Points, in no order, along strands that fork, close into loops and pass close to each other.
In the rows, 128 means zero.
Points whose rows are less than 116 apart are linked; no others are. Some points are linked to none.
Zini: [168 109 116 139 196 122  68  91 144 134 165 185 132 130  81 132 139 192
 159 129  99 118 151 202 112 133 140]
vabar: [149 136 129 143 173 148 106 129 127  97 141 153 131  74  89 140 142 141
 131 106  76  95 148 197  87 139  92]
rol: [136  70 138 156 181 102 117 113 143 171 137 167 117  93 142  87 109 168
 144 121 126 168 148 136 131 107 146]
toz: [127 107 118 136 190 104 121 166 139 147 145 180 135  97 127  84 149 178
 163 146 100 116 150 157 181  90 139]
Pon: [162 160  95 131 154 126  60 149 122 113 135 165 184 120  97 116 161 183
 145 168 104  81 116 179 114 157 120]
sut: [117 133 157  53 100 125 198 112  96  78 126 134 107 170  86 143 125  93
 119 127  75 137 103  50 132 173  81]
lubo: [141 110 173 129  84 129 175 111 107 106 109 102  81 142  85 133 124 147
 126 128 127 137 114  78 129 121  79]
Miki: [117 170  83 147 155 130  61 156 120 133 151 126 178  76 146 124 140 102
 129 146 126  99  89 176 132 146 140]
rif: [127  88 144 128  94 161 106 129 124 159 139 132 152 137 126 136  81 135
 135 173 155 133 108 114 142 110 126]
mosob: [170 147 104 138 212 102  42 132 115 160 156 170 121 100 112 113 149 198
 159 132  81 102 133 198 123 161 157]
Liv: [134 107 116 148 133 135  78 153 132 176 121 118 128  70 145 106 105 112
 119 152 114 133  98 147 143 143 154]
Bom: [102 134 129 134 118 138 113 143 156 139 117 112 149 165 153 125 115 138
 135 118 182 123 162  82 140 100 146]
tal: [126 150 145 154 167 126 173  95 166  85 129 143  91  82 121 164 139  83
 142  82 114 131 138 146  76 138 113]
nor: [157  99 134 121 169 131 116  77 161 107 179 176 142 166  53 135 145 189
 155 148 121 131 145 183 131 137 111]
Roga: [129 154 147  91 111 143 182  80 120  69 124 121 103 143 102 120 119  82
 139  89  92 134 133  73  98 162 102]
suvak: [115 133 127 137 114 116 108 158 148 175 118 127 151 133 194 125 107 119
 131 142 180 125 141 104 148  85 181]
nul: [ 97 140 119  69  80 128 200 117 111  95 118 107 117 184 135 173 121  71
 125 122 123 137 100  38 124 160  85]
ziki: [122  89 162 150 123  85 167 143 157 115 117 110  91 115 184  81 132 131
 104 109 159 159 150 154 136 123 126]
Dosuv: [157  78  92 139 152 139  51 136 110 175 143 175 166 136 123  98 126 173
 146 179 102 112 134 169 181 128 145]
doson: [133 132 114 108 229  71  91 173  97 144 156 174 137 111 153 100 168 210
 157 134  83 121 143 148 166 100 150]
nub: [ 98 132 122 111  93 143 184 127 156 128  66  91 118 186 121 143 125 144
 103  91 155 115 144  57 126 100 102]
Zakis: [151 111 141 121 150 159 105 116  98  81 134 145 131 100  50 140 147 123
 112 113  66 113 118 181 109 159  94]
nuzug: [111 116 167 125  75 140 143 119 124 136 110  89 113 196 147 203 106 103
  98 119 170 110 160  73 105 112 124]
lav: [112 134 159 145  62 117 179  90 117 151  90  85 102 199 170 209 129  97
  57 113 178 122 172  87 100  93 142]
dosef: [143 164 123  70 119 163 155 101 170  92 135 132 164 157  82 138 127 125
 169 129 137 111  93 116 129 161 110]
Fiv: [157 115 181 139 134 133 160  76 131 120 141 137  47 115  65 146 109 151
 133 104 107 135 131 141 106 122 101]
bam: [143 122 191 113 156 148 154  69 117  95 156 169  63 127  20 171 139 120
 107 111  81 136 114 148 106 146  92]
kere: [128 151 164 153  97 119 158  85  94  94 133 115  78  86  87 116 147  50
 119 130 118 172 101 106 107 156 102]
nugi: [120 134 119 103 163 146 104 150 168 117 131 143 147 172 129 110 149 197
 178 129 134  97 143 143 153 132 109]
meker: [129 137 142 102  91 169 132 117 136 129 143 123 163 175 113 181  93 132
 137 170 166 109 105 103 133 116 118]
segog: [143  94 125 124 102 179  74 167 115 169  96 110 144 160 158 140 107 140
 108 131 133 112 151 136 130  97 162]
Kevad: [119 166 117 132  68  99 232 103 119  81 114 113  77 143 125 146 154  49
 131 112 108 140 118  73 121 150  92]
mupe: [ 71 115 143 160  80 120 162 147 148 170  85 113 125 181 125 144 116 180
  56 125 177 116 177  60 146  78 118]
Gude: [115 138  94 148 106 103 153  93 149 141  88  85 142 135 168 114 124 111
 111 100 174 162 134  86 101  97 143]
Pubu: [123 143 148 140 185 136 115  94 150  98 157 159  90  92 101 170 128 116
 129  85  93 120 147 180  68 126 125]
lom: [123  63  98 117 158  97 110 167 117 190 143 134 139 105 177  87 112 180
 128 145 145 144 129 122 181  94 169]
Pimo: [114  90 113 122 138 101  91 180 138 204 117 123 145 120 207 125 109 141
 113 143 149 133 138 129 163 107 194]
mon: [148 109 124 107 122 173 116 150 120  82 125 153 171 116  71 142 139 123
 130 152  86 107 107 152 126 149  97]
zazem: [132 111 192 140 117 107 164 109 125  88 134 109  57 115 103 140 129 130
 130 104 127 154 117 123 109 132  84]
Fot: [125 144 114 131 111 166 124 142 129 108 127 128 156 120 142 150 116  83
 136 131 120 124 113 124 115 113 119]
gov: [153  97 151 120 136 144  97  97 128 107 167 145 135 137  51 114 123 165
 140 154 122 147 114 164 135 162 104]
migi: [148 122  95 145 102 126  92 108 115 129 100  91 136 101 157 102 103  83
 124 106 119 168 119 109  93 162 150]
Namu: [118 172 132  90  83 157 180 105 143  94 130 142 154 159 105 170 111 110
 141 146 143  93  94  86 139 158  96]
Mopal: [128 147 132 101 159 131  95 181 126 159 140 154 165 144 144 121 129 171
 157 164 134 107 114 146 189  92 178]
belor: [119 155 145 149  54 126 207 105 116 112 116 112  97 146 124 144 106 128
 125 144 133 115 110  66 123 123  96]
sevat: [145 102 129 126 131 154 101 133 123 139 151 133 146 122  96 106 121 162
 143 145 146 130 115 146 149 123 112]
Sagop: [143 120 148 160  91 144 113 131 137 176 108  90 126 162 191 192 112  82
 102 109 170 122 165 129 104  89 179]
Toted: [172 123  94 108 154 148  93 121 127 103 116 160 182 147  91 109 152 197
 155 134  83  99 133 173 113 138 114]
poku: [105 130 137 168 162 138  99 124 133 119 167 125 120  63 100 123 124 108
 127 113 130 150 126 159 120 159 121]
redu: [128 115 138  86  83 169 178 131 135 108  91 111 124 172 100 138 115 139
 126 112 116 125 128  85 128 107  87]
pusu: [169 127 109 105 113 157 101 106  91  98 128  88 128 100 122 107 122  97
 133 100 105 153 116 131  82 162 127]
gil: [112 129 138 100 200 119 119 144 172 134 160 150 117 153 118  98 153 209
 180 104 148 123 156 140 159 105 128]
Fevi: [106 145 103 156 172 130  71 130 112 140 153 113 129  51 117 115 140 115
 103 109 128 110 110 197 115 174 125]
gad: [120 116 137 135 144 130 126 177 158 153 138 182 133 127 144 113 131 143
 156 162 134 104 139 129 187  87 144]
mora: [129 159 139 157  79 133 162  89 107 131 127 101 100 100 114 118 103  82
 143 138 140 140 105  95 132 133 121]
Nif: [152  76 105 134 137 149  62 162 120 165 102 151 160 165 137 110 116 168
 144 153 117 108 153 128 156 101 143]
seger: [116 113 160 157 118  88 196  95 153 111 123 102  71 128 153 113 133 137
 119  99 159 152 140 131 104 122  85]
fusi: [ 91 125 154 115  71 152 173 143 132 147  98 103 126 192 118 184  98 155
  84 127 169 107 152  60 129  85 110]
fos: [136 154 105 176  85  96 204  68 128 126  80  83 111 140 147  99 124 108
 123 113 169 157 125  79  97 115 137]
ras: [110 105 150 166 101 102 148 158 137 171 149 126 107  98 169  96 101 112
 100 175 156 131 129 134 171 111 154]
bodup: [141 144 111  52 104 176 125 115 108  81 129  91 152 152 111 119 131 106
 134 105 106 132 128 121  94 149 118]
Bav: [119 169 144  90 136 145 156  86  81  77 175 131 127  98  49 144 164  43
 115 108  91 149  99 123 108 176 109]
gupi: [126  97 159 159  50 108 174 125 122 110  91  95  98 153 176 158 120  75
  76 156 163 160 118 112 111 111 131]
folo: [140 110 102 141 147 146  59 167 111 185 149 148 162 104 127 125 102 151
 123 179 115 111 102 167 181 148 156]
fek: [ 78  93 127 124 109 135 133 161 128 189 107 121 125 178 135 144 114 177
  92 129 180 118 182  99 174  52 150]
Kofol: [105 152 143 146  26  97 201 103 105 116  74  84 114 195 155 186 138  91
  47 123 152 134 140  52  99 104 123]
zuf: [148 158 155 136 142 148 153  77 132 110 143 159 124  97  53 115 127 114
 149 134 111 117 110 123 120 140 129]
gid: [131 180 107  98 147 149 105 141 160  90 142 129 179 150 123 129 144 149
 175 132 134 109 110 141 126 153 122]
zile: [130 162  89 111 160  78  65 200  94 167 128 136 159 128 222 109 141 166
 137 142 118 103 126 139 146 104 172]
givu: [117 146 141 103 132 151  85 160 147 158 140 147 179 178 143 172 126 158
 138 156 158  82 134 129 167  94 169]
kego: [126 163  92 125 150 120  99 175 148 131  93  97 142 135 197  93 161 145
 148 103 145 121 143 119 135  90 156]
Fov: [133 120 148 150 172 125 129 127 166 111 128 135 113 105 134 101 137 158
 170 104 123 129 155 154  99 127 108]
kase: [110 124 104 115 199  52  75 198 108 157 120 148 157 120 195  81 141 187
 139 121 115 123 145 127 159 111 175]
vub: [132 114 127 141  76 132 137 127 116 129  90  90 138 170 196 166 118  58
  91 119 152 158 143 114  92 107 156]
Gamir: [154 137  89 139 175 109  63 152 109 146 137 157 167  97 149  86 134 198
 148 138 110 102 126 167 119 149 129]
mag: [109 150 128 174 107 104 155 130 151 119 160 103 101  90 159 116 138  70
 126 133 171 157 121 150 141 132 111]
kapav: [142 102 112 163  94 109 103 134 126 149  83  92 118 120 200 128 109  78
  98 143 147 159 113 123 107 136 149]
Kogo: [129 174  88 135 141 117  58 182 109 155 135 138 173 112 189 145 139 125
 137 154 126  78 108 159 132 118 153]
vopep: [117  79 121 156 189 100  94 131 132 189 160 162 112  53 128  85 114 144
 139 126 100 147 129 175 145 142 161]
Kob: [128 101 106 150 166  92  94 144 147 183 127 126 109  48 185  78 121 132
 123 123 120 150 125 166 146 154 173]
sezi: [126 105 124 141 173  89 135 121 165 157 124 144 150 121 153  86 120 178
 143 114 159 161 143 102 128  93 130]
Solor: [122 126 151  94 104 171 140 145 113  70 133 131 140 139  77 157 131  96
 122 141 103 130  85 137 139 166  78]
Bidat: [103 131 117 117  65 116 203 100 111  99  60  78 111 186 164 147 142  76
  76 106 150 164 141  70 103 121 118]
buzok: [115  77  89 105 160  90 103 204  90 194 152 162 127  98 163  94 126 159
 137 157 107 124 135 147 202 106 200]
fepa: [114 126 136 145 125 116 154 118 151 138 110 117 137 140 137 103 106 145
 136 121 166 150 142  74 107  97 110]
bidef: [123 141 114 145  78 120 213 127 149  88  86  99  88 160 165 134 151  67
 108 110 133 149 131 116 119 135 100]
Sok: [128 190  89 120 115 174  97 122 114  82 142 124 176  99  89 138 157  81
 133 133 114 115 100 173 111 174 132]
mimu: [118 124 142 188 132  95 144 111 133 129 136 107  86  71 130  99 132  81
  98 118 137 163 121 159 126 161 126]
suduk: [122 170 104 118 152 153 130  84 117  76 159 121 153  93  63 138 156  75
 133 103 103 131 112 162  86 177 103]
Gem: [122 150 187  99 151 149 151  92  95  71 150 156 103 119  12 156 160  86
 104 119  72 133  98 129 116 185  94]
Res: [152 148 145  66 121 166 146  84 122  71 143 128 112 147  62 109 126 116
 144  96  80 134 126 119  99 169 113]
rufu: [107 135 136 167  77 115 155 136 144 154 154 100 108 117 183 145 104  74
 116 150 192 127 127 138 142 107 142]
gizaf: [140 111  86 100 186  84  66 186  76 200 148 163 132  95 159  98 134 185
 143 160  84 103 111 176 187 138 181]
tana: [137 158  99 114 132 132 167  91 143  77 125 117 109 117 134 128 149  77
 162  80 110 146 146 112  79 147 113]

A fork is a point with three links, a tip a point with one. Leave the first point through the second and follow the links. Name the first fork or tip that comes.
Toted; Pon => gil
sezi; rol => segog
segog; Nif => fepa
givu; Mopal => ras
mag; mimu => givu
meker; rif => Toted

A piece is all that can be reached along the links. How many separate loops has the piece of each point below (a circle has one, a figure eight two, a Y none), and how many tips (points with one link)?
nor => loops 0, tips 2
mag => loops 0, tips 2
sut => loops 0, tips 4
vopep => loops 0, tips 3
Bav => loops 0, tips 5

Name the points in between on the shortest way along the links from the first point to the second, in order.
mupe; Gem => fusi > nub > redu > lubo > zazem > Fiv > bam
mag; Mopal => mimu > poku > Fevi > Miki > Kogo > zile > kase > doson > toz > gad
Sagop; nul => vub > kapav > migi > pusu > bodup > Res > Roga > sut
Namu; Pon => meker > rif > sevat > gov > nor > Zini > mosob > Gamir
Sok; mora => suduk > Bav > Gem > bam > Fiv > zazem > lubo > belor
